Each row is a point on a landscape with many valleys, with its height.
From any point a ball rolls to the lowest of the 3 points nearest to it. It stops when none of these is lower. Distance is the straight distance between rows; heights are no part of it.
<108>: -6; -15; 12; 40; 13; 6; -32; 6; 2; 11; -15; -3; 6; 1; 10; 5; 9; -16; -7; 2; -21; 35; -22; -9; -38; -34; -2; -19; -30; 53; -5  height 263
<124>: 11; -2; -29; -52; 14; 4; 35; 9; -7; 0; 28; -51; -69; 15; 5; -35; 8; 14; 24; -23; -35; 17; 17; -18; 46; -20; 33; -15; 49; -22; -30  height 106
<767>: 1; 0; -26; -53; 18; 14; 40; 14; -7; -3; 26; -59; -79; 12; -3; -38; 6; 17; 14; -33; -40; 24; 26; -22; 31; -25; 34; -14; 46; -23; -34  height 90
<641>: -9; -4; 10; 31; 0; 2; -27; 2; 15; 18; -7; 7; 10; -13; -5; 8; -15; -20; 3; -7; 4; 18; -29; -11; -26; -5; -17; -10; -24; 52; 1  height 388
<497>: -27; -9; 3; 12; -10; -29; -56; 27; -38; 0; -36; -22; 46; -44; -34; 6; 19; -12; -30; 50; -9; -37; -13; -16; -36; 21; 5; 31; -53; -6; 22  height 437
<630>: 2; -2; -9; -5; -22; 10; -1; -23; 2; -6; 8; 41; -56; 11; -22; 22; -24; 18; 26; -27; 63; -32; 9; -6; 14; 47; -20; 19; 22; 16; 8  height 536
<699>: 8; -6; 2; 21; -14; 9; -2; -16; 19; 2; -1; 32; -35; 11; 1; 21; -23; 9; 21; -18; 44; -20; -3; -3; 8; 29; -11; -2; 5; 30; 6  height 414
<633>: 19; 19; 6; 10; 10; -9; 13; -8; 23; -3; 32; -6; 14; 19; 57; -13; 12; -28; 5; 7; -33; 50; 4; 24; -3; -52; -11; -13; -2; 5; -10  height 349
<1071>: -52; -7; -20; -8; -26; -42; -53; 22; -29; -27; -36; 17; 67; -41; -37; 18; 7; -9; 4; 41; 4; -55; -22; -10; -27; 29; -8; 49; -42; -13; 40  height 356
<43>: 19; 18; -26; -48; 9; -2; 30; 1; -30; -17; 30; -4; -45; 10; 20; -31; -2; 8; 27; -32; 6; 8; 29; -21; 52; -15; -1; 8; 43; -27; -21  height 624
<571>: 8; 5; 17; -3; -30; 16; 3; -24; -4; -4; 12; 43; -43; 8; -46; 20; -34; 27; -2; -28; 62; -33; 8; 4; 5; 67; -18; 20; 10; -1; 22  height 331
<825>: 17; 7; -10; -2; 22; -7; 36; 2; 39; 19; 32; -60; -29; 38; 45; -16; 37; -15; -9; 21; -62; 36; 15; 25; 18; -44; 28; -27; 17; -18; -24  height 339
<130>: 27; 12; -22; -25; 8; -18; 31; -4; 7; 0; 39; -21; -34; 19; 46; -22; 15; -5; 23; -7; -22; 12; 15; 9; 39; -25; 8; -7; 35; -18; -15  height 415
<1162>: 23; 4; -21; -18; 22; -13; 30; 0; 22; 16; 33; -52; -46; 32; 34; -20; 34; -6; 9; 2; -47; 16; 18; 17; 35; -35; 28; -22; 30; -26; -20  height 302
<1137>: 5; 15; 12; 13; 7; -13; 4; -5; 19; -11; 29; -18; 31; 19; 53; -14; 29; -42; -2; 26; -47; 75; -2; 26; -26; -61; -15; -12; -5; 14; -7  height 397
<686>: 4; -4; -21; -42; 23; 4; 36; 10; 2; 7; 32; -67; -76; 28; 1; -37; 13; 9; 7; -25; -49; 22; 30; -5; 30; -27; 35; -21; 38; -23; -28  height 91
<354>: -54; -9; -14; -14; -22; -21; -36; 20; -17; -11; -46; 15; 68; -48; -47; 21; -4; -5; -5; 37; 15; -49; -30; -13; -18; 39; -9; 35; -27; -14; 29  height 387
<476>: 11; -1; 8; 5; -26; 8; 1; -26; 9; 1; 14; 38; -34; 11; -28; 20; -36; 19; 12; -26; 59; -23; 5; 1; 4; 55; -21; 12; 8; 16; 13  height 453
<1048>: -1; -3; 32; 3; -25; 23; 5; -7; 3; 15; -11; 23; 17; -10; -55; 21; -33; 31; -23; -6; 47; -29; -1; 2; -10; 66; -7; 8; 0; -4; 18  height 178
<948>: -6; -5; 10; 25; -7; 3; -19; -3; 24; 18; -9; 16; 2; -11; -4; 13; -21; -9; 9; -10; 19; 9; -25; -7; -17; 8; -13; -10; -15; 47; 5  height 371
<680>: -65; -1; -20; -15; -24; -31; -35; 16; -30; -27; -38; 40; 79; -36; -45; 23; -10; -3; 3; 28; 14; -48; -20; -6; -20; 36; -20; 58; -31; -18; 42  height 199
<567>: -4; -14; 17; -4; -25; 29; 6; -7; 5; 6; -24; 34; 15; -13; -66; 30; -25; 38; -21; 4; 46; -45; -11; 10; -7; 75; 0; 0; 6; -15; 24  height 171
<952>: -56; 4; -11; -23; -17; -13; -17; 8; -12; -18; -45; 50; 85; -38; -53; 23; -24; 15; 1; 26; 24; -51; -30; -1; -11; 49; -25; 38; -10; -31; 34  height 518
<86>: -32; -10; 4; -3; -17; 14; -17; 13; -4; 8; -46; 9; 58; -43; -58; 18; -17; 13; -30; 24; 28; -41; -28; -17; -17; 45; 2; 14; -15; -13; 20  height 342
<508>: -17; 7; 19; 20; -4; -24; -55; 24; -42; 15; -8; -20; 40; -37; -31; -4; 1; -25; -30; 28; -8; -7; -6; -18; -37; 22; -7; 23; -52; 5; 23  height 290
<489>: 7; 12; -34; -66; 8; 7; 37; 6; -17; -13; 28; -19; -55; 2; 4; -37; -9; 16; 39; -33; -11; 13; 16; -34; 56; -15; 10; 4; 57; -18; -28  height 661
<349>: 15; 14; -3; 10; 30; 0; 35; 4; 45; 23; 35; -61; -22; 40; 43; -13; 44; -27; -24; 30; -77; 50; 25; 35; 9; -48; 27; -32; 8; -13; -28  height 372
<216>: 15; -12; 12; 38; 8; 18; 0; -10; 13; -4; -15; 17; -13; 17; 30; 13; 0; 3; 3; -18; 9; 7; 0; 0; -7; -23; -1; -22; -12; 25; -12  height 456
<878>: -44; -14; -15; -5; -20; -30; -48; 27; -27; -11; -46; -3; 56; -51; -40; 13; 14; -9; -13; 44; 2; -47; -26; -17; -28; 25; 0; 35; -40; -11; 28  height 373
<904>: -3; -4; -17; -47; 22; 11; 40; 18; -5; -1; 35; -68; -82; 18; -5; -37; 8; 12; 8; -36; -44; 31; 34; -17; 29; -22; 37; -22; 44; -22; -33  height 84
<728>: 18; -15; -8; 15; -8; 14; 2; -17; 3; -9; -10; 30; -55; 19; 6; 20; -6; 15; 18; -21; 45; -28; 13; -5; 20; 7; -4; -1; 10; 18; -5  height 390
<1037>: -10; 1; -17; -52; 21; 26; 48; 18; -7; -7; 37; -69; -88; 19; -14; -39; -9; 21; 7; -47; -44; 45; 36; -29; 23; -22; 31; -20; 47; -24; -35  height 77
<171>: -43; -11; -20; -1; -30; -51; -66; 22; -27; -22; -36; 7; 60; -38; -23; 21; 15; -14; 3; 48; -4; -55; -17; -8; -31; 20; 3; 49; -48; -11; 40  height 385
<784>: -32; -12; 5; -7; -16; 14; -10; 9; 4; 7; -45; 19; 57; -36; -59; 22; -15; 20; -21; 23; 36; -48; -30; -5; -9; 48; -3; 14; -7; -17; 18  height 519
<1215>: -41; -10; -6; -5; -17; 3; -20; 18; -5; 2; -45; 8; 66; -45; -48; 16; -3; 9; -18; 32; 22; -44; -29; -16; -18; 42; -3; 20; -18; -14; 17  height 297
<575>: 15; 0; -22; -38; 21; -8; 35; 9; 8; 8; 30; -51; -62; 23; 19; -34; 17; 3; 18; -12; -43; 11; 18; 4; 41; -28; 34; -16; 41; -25; -23  height 107
<1081>: 17; 11; -33; -55; 9; -7; 35; 6; -15; -7; 31; -20; -53; 8; 15; -35; 1; 9; 35; -24; -15; 14; 18; -23; 49; -19; 9; 1; 51; -20; -24  height 566
<145>: -23; -5; 14; 10; -10; 5; -28; 22; -20; 14; -27; -8; 48; -36; -46; 5; -13; 3; -38; 13; 14; -23; -15; -15; -30; 38; -3; 18; -34; 0; 14  height 177
<138>: -11; -14; 13; 35; 18; 0; -43; 4; -9; 9; -14; -6; 11; 1; 4; -2; 15; -24; -5; 10; -35; 43; -22; -4; -41; -45; -3; -23; -34; 53; -1  height 254
<306>: 19; 9; -6; -4; 28; -6; 35; 3; 36; 20; 36; -63; -43; 37; 33; -23; 38; -16; -13; 14; -69; 32; 31; 27; 16; -38; 31; -30; 15; -16; -23  height 311
<5>: 15; -7; -20; -8; 3; 19; 6; -19; -13; -23; -17; 36; -69; 14; 2; 15; 2; 24; 22; -24; 51; -28; 29; -21; 31; 8; -5; 5; 22; 3; -12  height 117
<348>: -47; -5; -10; -15; -21; 3; -12; 8; 0; 0; -45; 34; 70; -39; -57; 19; -13; 13; -2; 27; 35; -51; -38; -9; -11; 47; -8; 24; -5; -18; 25  height 698
<13>: -29; -10; 2; 10; -12; -22; -50; 24; -31; 1; -39; -19; 48; -46; -38; 6; 11; -7; -29; 39; -2; -37; -13; -20; -34; 26; 5; 29; -46; -7; 20  height 379
<518>: 7; -5; -6; 9; -19; 7; -1; -22; 12; -4; 2; 40; -49; 15; -8; 19; -21; 12; 24; -26; 56; -30; 4; -7; 12; 34; -14; 7; 13; 21; 4  height 506
<464>: -1; -9; 24; 36; 24; 4; -25; 2; -12; -5; -8; -5; 21; 11; 25; -7; 19; -21; -18; 5; -34; 58; -2; 8; -45; -53; -5; -21; -31; 35; -8  height 217
<1102>: 15; 19; 0; 7; 9; -14; 18; -10; 25; -1; 35; -14; 20; 21; 61; -12; 25; -27; 5; 18; -44; 58; -4; 26; 0; -56; -4; -15; 3; 1; -15  height 393
<147>: 1; -18; 14; 41; 7; 11; -17; -3; 13; 9; -16; 11; -1; 3; 10; 13; -2; -8; 0; -11; 3; 20; -17; -6; -20; -18; -1; -21; -20; 39; -5  height 337
<410>: -14; -14; 3; 34; 15; -15; -53; 12; -7; 19; -10; -10; 11; -11; -9; -2; 8; -35; -1; 16; -29; 35; -33; -10; -38; -29; -3; -13; -39; 59; 0  height 296
<795>: 26; 17; -20; -36; 7; -12; 31; -6; -16; -13; 33; -8; -39; 13; 31; -26; 5; -1; 32; -23; -10; 9; 22; -3; 45; -20; 5; 7; 36; -22; -14  height 550
<236>: -15; 3; 32; 17; -11; 6; -20; 11; -8; 19; -9; 5; 35; -28; -42; 2; -28; 4; -33; 1; 22; -11; -12; -9; -28; 46; -10; 14; -28; 10; 12  height 170
<299>: 35; 16; 0; -5; 7; -6; 26; -10; -14; -14; 25; 8; -24; 23; 46; -15; 4; -1; 13; -23; -1; 2; 31; 8; 24; -23; 1; 3; 16; -16; -15  height 359
<391>: -38; 1; -15; 5; -40; -68; -67; 19; -40; -48; -25; 28; 66; -30; -18; 31; 13; -12; 11; 43; -9; -54; 2; 14; -39; 29; -2; 59; -62; -4; 63  height 433
<233>: 8; 17; -4; 10; 21; -1; 28; -1; 51; 22; 26; -55; -5; 32; 47; -9; 49; -26; -24; 43; -73; 60; 9; 30; 0; -54; 19; -29; 5; -3; -28  height 383
<896>: 11; -8; 17; 40; 14; 16; -7; -4; 4; -3; -13; 10; 3; 11; 32; 6; 5; -6; -8; -11; -9; 33; 0; 4; -22; -40; -2; -24; -21; 27; -7  height 270
<704>: -2; -16; 14; 38; 9; 9; -23; 0; 8; 15; -18; 6; 5; -6; 13; 9; 2; -12; -6; 0; -9; 26; -19; -6; -25; -29; -5; -21; -24; 48; 0  height 273
<1067>: 23; 16; -16; -35; 12; 9; 23; -6; -45; -26; 20; 10; -50; 6; 12; -23; -4; 18; 21; -32; 17; -2; 41; -24; 45; -10; -10; 13; 33; -27; -22  height 657
<1028>: -8; 6; 24; 16; -9; 3; -16; 3; 3; 19; 2; 11; 22; -20; -31; 7; -33; -6; -15; -12; 21; 1; -16; -7; -24; 35; -21; 6; -25; 27; 13  height 185
<207>: 23; 12; -10; 2; 15; -13; 30; -7; 41; 8; 32; -35; -3; 27; 57; -12; 31; -23; 6; 24; -53; 40; 1; 26; 17; -50; 14; -23; 15; -7; -18  height 428
<30>: 22; -6; -16; -11; 11; 20; 10; -15; -29; -27; -12; 26; -64; 19; 3; 3; 3; 27; 15; -32; 44; -22; 35; -24; 27; -7; -1; 5; 24; -13; -17  height 314
<1099>: -16; -8; -5; -31; -27; 18; 0; -12; 7; 1; -35; 53; 46; -25; -73; 35; -36; 38; 5; 14; 58; -64; -36; 13; 7; 74; -11; 9; 26; -39; 40  height 629
<493>: 6; -9; 7; 27; -7; 10; -5; -12; 24; 9; -5; 25; -15; 5; 3; 14; -17; -3; 14; -17; 28; -3; -16; -1; -8; 5; -9; -14; -8; 36; 4  height 481
<720>: -3; 0; 15; 25; -16; 3; -8; -8; 21; 20; 7; 20; 6; -11; -15; 9; -32; -7; 2; -15; 27; -3; -18; -7; -17; 31; -20; -1; -16; 36; 7  height 227
<307>: 24; 12; 16; 14; 11; -2; 13; -13; 5; -11; 21; 4; 8; 23; 58; -12; 9; -9; 3; -6; -15; 32; 18; 20; 0; -40; -8; -15; -1; -2; -9  height 271
<320>: 20; 4; -22; -22; 26; -6; 32; 6; 10; 15; 33; -62; -61; 29; 24; -33; 28; -1; 4; -9; -51; 13; 24; 11; 31; -31; 36; -28; 32; -25; -25  height 165
<434>: -2; 4; 32; 14; -16; 13; -7; -5; 4; 16; 8; 22; 17; -13; -38; 9; -40; 9; -17; -14; 37; -13; -8; 1; -17; 53; -14; 7; -15; 18; 16  height 202
<125>: 16; 2; -14; -14; 28; -7; 36; 6; 22; 21; 33; -62; -53; 34; 32; -23; 29; -6; -4; 5; -62; 23; 30; 23; 30; -31; 34; -25; 24; -21; -25  height 256
<401>: 23; 7; -15; -10; 14; -14; 32; -7; 35; 10; 31; -40; -16; 30; 53; -12; 35; -18; 8; 18; -48; 30; 4; 23; 24; -45; 19; -21; 19; -16; -20  height 507
<511>: 25; -3; 12; 20; 10; 15; 14; -16; -5; -12; 1; 19; -15; 20; 42; 1; 7; 7; 1; -24; 10; 5; 29; 8; 3; -22; 1; -14; -3; 0; -12  height 312
<1191>: 25; 15; -30; -45; 11; -14; 32; 1; -9; -9; 30; -26; -46; 11; 26; -33; 4; 3; 33; -23; -13; 8; 19; -7; 50; -19; 12; -1; 48; -19; -22  height 471
<303>: -14; 13; 15; 22; 0; -36; -62; 18; -38; 23; 5; -24; 29; -30; -30; -11; -3; -39; -22; 25; -22; 13; -15; -11; -43; 17; -16; 20; -52; 28; 18  height 410
<666>: -2; -19; 10; -16; -29; 31; 3; -12; 3; 4; -31; 40; 9; -13; -75; 39; -20; 50; -10; 0; 60; -57; -24; 11; 6; 77; 2; 9; 26; -36; 31  height 223
<15>: -13; -7; 12; 30; 8; -3; -36; 6; 9; 21; -6; 3; 11; -14; -3; 3; -10; -22; 5; 1; -3; 20; -33; -12; -31; -8; -14; -8; -27; 56; 3  height 338
<1008>: 12; 17; 12; 14; 13; -7; 6; -10; 16; -8; 28; -9; 26; 23; 53; -17; 22; -30; -4; 13; -39; 69; -2; 28; -17; -58; -15; -17; -7; 7; -12  height 360
<843>: 32; 3; 8; 7; 8; 9; 18; -18; -13; -20; 13; 18; -25; 20; 38; -9; 4; 9; 5; -30; 13; 0; 33; 5; 15; -22; 0; -6; 11; -9; -13  height 336
<1075>: 24; -10; -6; 10; 3; 17; 6; -13; -16; -22; -13; 26; -47; 20; 17; 9; 5; 20; 15; -25; 39; -23; 25; -13; 23; -4; -2; -5; 16; -1; -11  height 352
<591>: 32; 6; -2; -4; 11; 6; 23; -13; -27; -24; 13; 15; -36; 21; 37; -11; 2; 13; 8; -29; 18; -7; 38; -5; 29; -18; 2; 1; 11; -17; -12  height 351
<60>: 15; 10; -10; 3; 25; -5; 32; -1; 45; 16; 29; -54; -11; 36; 49; -11; 42; -22; -11; 34; -67; 39; 11; 28; 14; -52; 26; -28; 12; -12; -20  height 362
<726>: 28; -1; -14; -8; 11; 15; 11; -15; -35; -28; -3; 23; -57; 13; 16; -6; 1; 24; 15; -28; 34; -18; 43; -17; 33; -4; -2; 5; 22; -13; -14  height 341
<89>: -34; 0; -6; -31; -20; 15; 0; -11; -1; -5; -41; 60; 71; -27; -64; 32; -36; 27; 11; 12; 50; -58; -32; 15; 0; 66; -23; 17; 16; -38; 42  height 570
<790>: -20; -1; 19; 13; -6; -5; -39; 25; -29; 14; -20; -13; 44; -40; -43; -1; -6; -6; -39; 15; 1; -10; -9; -19; -37; 31; -6; 19; -41; 3; 16  height 186
<1064>: 25; 11; -27; -39; 11; -16; 34; 1; -2; -2; 37; -28; -48; 20; 27; -26; 12; -2; 31; -16; -23; 7; 18; -2; 49; -25; 19; -3; 44; -22; -19  height 421
<362>: 9; 2; 26; 8; -24; 19; 5; -16; 4; 8; 6; 35; -15; -2; -42; 22; -37; 22; -11; -23; 53; -28; 3; 8; -6; 69; -13; 12; 0; 4; 19  height 207
<385>: 14; -12; 0; 26; -2; 16; -1; -12; 13; -5; -10; 29; -41; 12; 14; 18; -8; 9; 18; -20; 35; -21; 0; -7; 5; 4; 0; -11; 0; 23; -6  height 420
<414>: -44; -11; -12; -7; -19; -19; -45; 24; -22; -4; -46; -1; 65; -46; -44; 14; 9; -3; -18; 43; 10; -47; -24; -17; -27; 29; 0; 32; -31; -14; 24  height 363
<141>: 28; 10; -21; -31; 18; -15; 34; -1; 13; 7; 32; -33; -42; 24; 36; -30; 20; -5; 24; -3; -31; 6; 16; 10; 38; -32; 19; -10; 38; -19; -22  height 396
<1019>: 23; -9; 10; 28; 6; 14; 7; -12; 6; -11; -9; 19; -26; 17; 29; 9; 4; 12; 8; -22; 20; -3; 13; 2; 8; -17; 3; -14; -1; 12; -10  height 350
<425>: -32; -10; 0; -16; -23; 15; -5; 3; 7; 2; -46; 32; 64; -35; -64; 22; -23; 22; -7; 21; 35; -51; -34; -3; -6; 58; -7; 14; 8; -18; 27  height 627
<577>: 1; -1; 27; 29; 19; 3; -15; -2; -10; -12; 5; -4; 26; 17; 32; -15; 18; -24; -19; 7; -42; 68; -2; 15; -42; -63; -12; -17; -25; 26; -5  height 135
<597>: -58; -3; -17; -19; -22; -12; -28; 13; -12; -16; -46; 34; 79; -42; -54; 23; -15; 6; 3; 30; 22; -51; -30; -9; -16; 42; -16; 45; -17; -18; 29  height 451
<94>: 12; -16; 6; 32; 5; 15; -2; -10; 12; -1; -15; 23; -24; 14; 19; 15; -5; 9; 9; -18; 25; -7; 2; 1; -3; -5; -3; -17; -7; 31; -4  height 409
<1208>: 21; 15; -10; -6; 9; -14; 27; -7; 31; 7; 35; -26; -3; 30; 59; -14; 27; -25; 8; 14; -44; 34; 1; 25; 24; -41; 8; -13; 18; -14; -15  height 514
<169>: 31; 10; 11; 8; 11; -1; 18; -14; -4; -15; 22; 9; -5; 25; 55; -9; 4; -4; 2; -20; -4; 22; 26; 17; 12; -31; -4; -7; 1; -11; -13  height 257
<959>: -37; -11; -6; 3; -17; -9; -35; 26; -21; 3; -43; -3; 60; -45; -49; 11; 0; 4; -25; 36; 8; -37; -23; -17; -24; 34; 4; 22; -30; -9; 17  height 358
<181>: 7; -13; 21; -9; -26; 32; 8; -11; 0; 5; -15; 37; -6; -5; -66; 28; -22; 44; -20; -9; 55; -47; -2; 6; -2; 83; 1; 14; 13; -19; 25  height 151
<250>: -16; -14; 12; -7; -22; 26; 2; 2; 6; 9; -34; 25; 38; -27; -62; 28; -24; 36; -23; 12; 44; -46; -19; -1; -6; 64; 2; 4; 10; -15; 21  height 205
<3>: 8; 8; 23; 24; 14; 2; -4; -7; 3; -12; 12; -1; 27; 17; 45; -10; 17; -27; -13; 5; -35; 66; 3; 19; -33; -61; -13; -16; -22; 17; -11  height 261
<178>: 0; 3; -33; -63; 16; 15; 43; 16; -10; -6; 22; -50; -75; 9; -11; -35; 0; 24; 24; -34; -29; 28; 15; -31; 43; -20; 30; -15; 57; -20; -37  height 176
<1234>: 8; -13; 7; 31; -2; 11; -12; -8; 19; 12; -9; 18; -8; -1; 11; 14; -12; -4; 7; -14; 16; 4; -18; -7; -13; -5; -6; -18; -15; 45; -1  height 491
<836>: 32; 12; -7; -6; 9; -17; 29; -11; 16; -3; 32; -12; -8; 23; 62; -16; 15; -17; 18; -5; -18; 21; 13; 21; 25; -42; -1; -10; 16; -10; -12  height 190
<321>: 2; 1; 14; 19; -21; 9; -1; -13; 19; 12; 7; 29; -18; 3; -14; 18; -33; 3; 12; -22; 45; -15; -6; -1; 2; 44; -17; 7; 2; 30; 12  height 340
<1002>: 27; 9; -16; -16; 14; -18; 28; -4; 20; 5; 34; -27; -25; 23; 46; -20; 19; -11; 17; 3; -33; 16; 12; 19; 33; -34; 17; -11; 27; -17; -17  height 364
<561>: 28; 2; 16; 25; 12; 7; 11; -13; 3; -14; 7; 10; 0; 19; 48; 1; 5; -4; -6; -16; -2; 26; 16; 11; -3; -36; -2; -16; -9; 5; -9  height 278
<456>: -18; -11; 13; 0; -16; 22; -6; 7; 1; 14; -33; 19; 43; -32; -58; 20; -20; 26; -30; 12; 38; -38; -15; -3; -16; 61; 2; 7; -10; -13; 17  height 289
<153>: 12; 5; 24; 30; 15; 1; 4; -8; 2; -9; 8; 2; 20; 17; 43; -7; 11; -17; -11; -6; -27; 53; 7; 14; -23; -52; -9; -18; -15; 19; -9  height 264
<142>: 14; 18; -2; 5; 9; -14; 16; -4; 37; 1; 29; -26; 18; 26; 61; -10; 32; -36; -1; 34; -52; 65; -6; 31; -6; -61; -3; -18; 4; 6; -17  height 417
<819>: -19; 0; 30; 15; -13; 15; -11; 6; -7; 19; -13; 11; 35; -26; -44; 7; -25; 10; -34; 0; 28; -17; -11; -7; -24; 50; -8; 10; -24; 6; 15  height 163
<1000>: 23; 15; 10; 5; 10; -14; 21; -12; 15; -9; 33; -5; 10; 24; 59; -9; 15; -22; 7; 1; -24; 37; 10; 22; 11; -44; -5; -15; 8; -7; -11  height 287
<650>: 33; -2; 3; 9; 6; 13; 15; -13; -19; -20; -1; 18; -34; 19; 33; -1; 5; 16; 7; -30; 23; -10; 36; 1; 23; -17; 4; -4; 8; -7; -13  height 346
<861>: 9; -5; 24; 38; 18; 11; -10; -8; -1; -8; -5; 3; 17; 15; 32; 1; 11; -11; -17; -8; -25; 49; -1; 6; -31; -47; -3; -22; -23; 29; -9  height 247
<85>: -29; -8; 11; 2; -12; 5; -20; 16; -14; 12; -38; 3; 57; -40; -52; 12; -9; 11; -29; 21; 19; -34; -23; -14; -21; 38; -1; 12; -23; -7; 13  height 197
<390>: -49; 2; -8; -26; -19; 5; -7; 2; -8; -9; -40; 58; 79; -34; -62; 33; -32; 18; 8; 19; 44; -54; -37; 4; -5; 53; -30; 31; 5; -31; 37  height 531
<1211>: -16; 6; 23; 19; -10; -9; -34; 13; -9; 26; 1; -2; 27; -25; -27; 1; -27; -16; -15; -3; 9; 11; -21; -10; -30; 27; -20; 10; -30; 32; 8  height 225
<607>: 29; 14; -1; -5; 8; -13; 26; -13; 3; -8; 34; -3; -8; 26; 54; -15; 6; -12; 18; -9; -17; 22; 20; 19; 20; -36; -2; -5; 14; -14; -11  height 237
<1105>: -18; 2; 19; 23; -1; -14; -43; 12; -8; 24; 2; -5; 24; -23; -20; -2; -22; -29; -10; 4; -4; 15; -27; -14; -35; 10; -21; 11; -36; 44; 11  height 365

Where does a ball stop that starts at each point below?
<630> -> <181>
<784> -> <181>
<704> -> <577>
<385> -> <5>
<508> -> <819>
<13> -> <819>
<147> -> <577>
<401> -> <1037>
<233> -> <1037>
<207> -> <1037>
<414> -> <819>
<94> -> <836>
<216> -> <577>
<303> -> <819>

Call two points neighbours if one is among the 3 nearest of the other. Go from one point of each pair to the other, from neighbour to neighbour, staying as low as possible. Name the highest point that can't be avoided.
<577>, <819> -> <1105>
<836>, <1037> -> <141>
<680>, <181> -> <878>
<577>, <836> -> <1008>
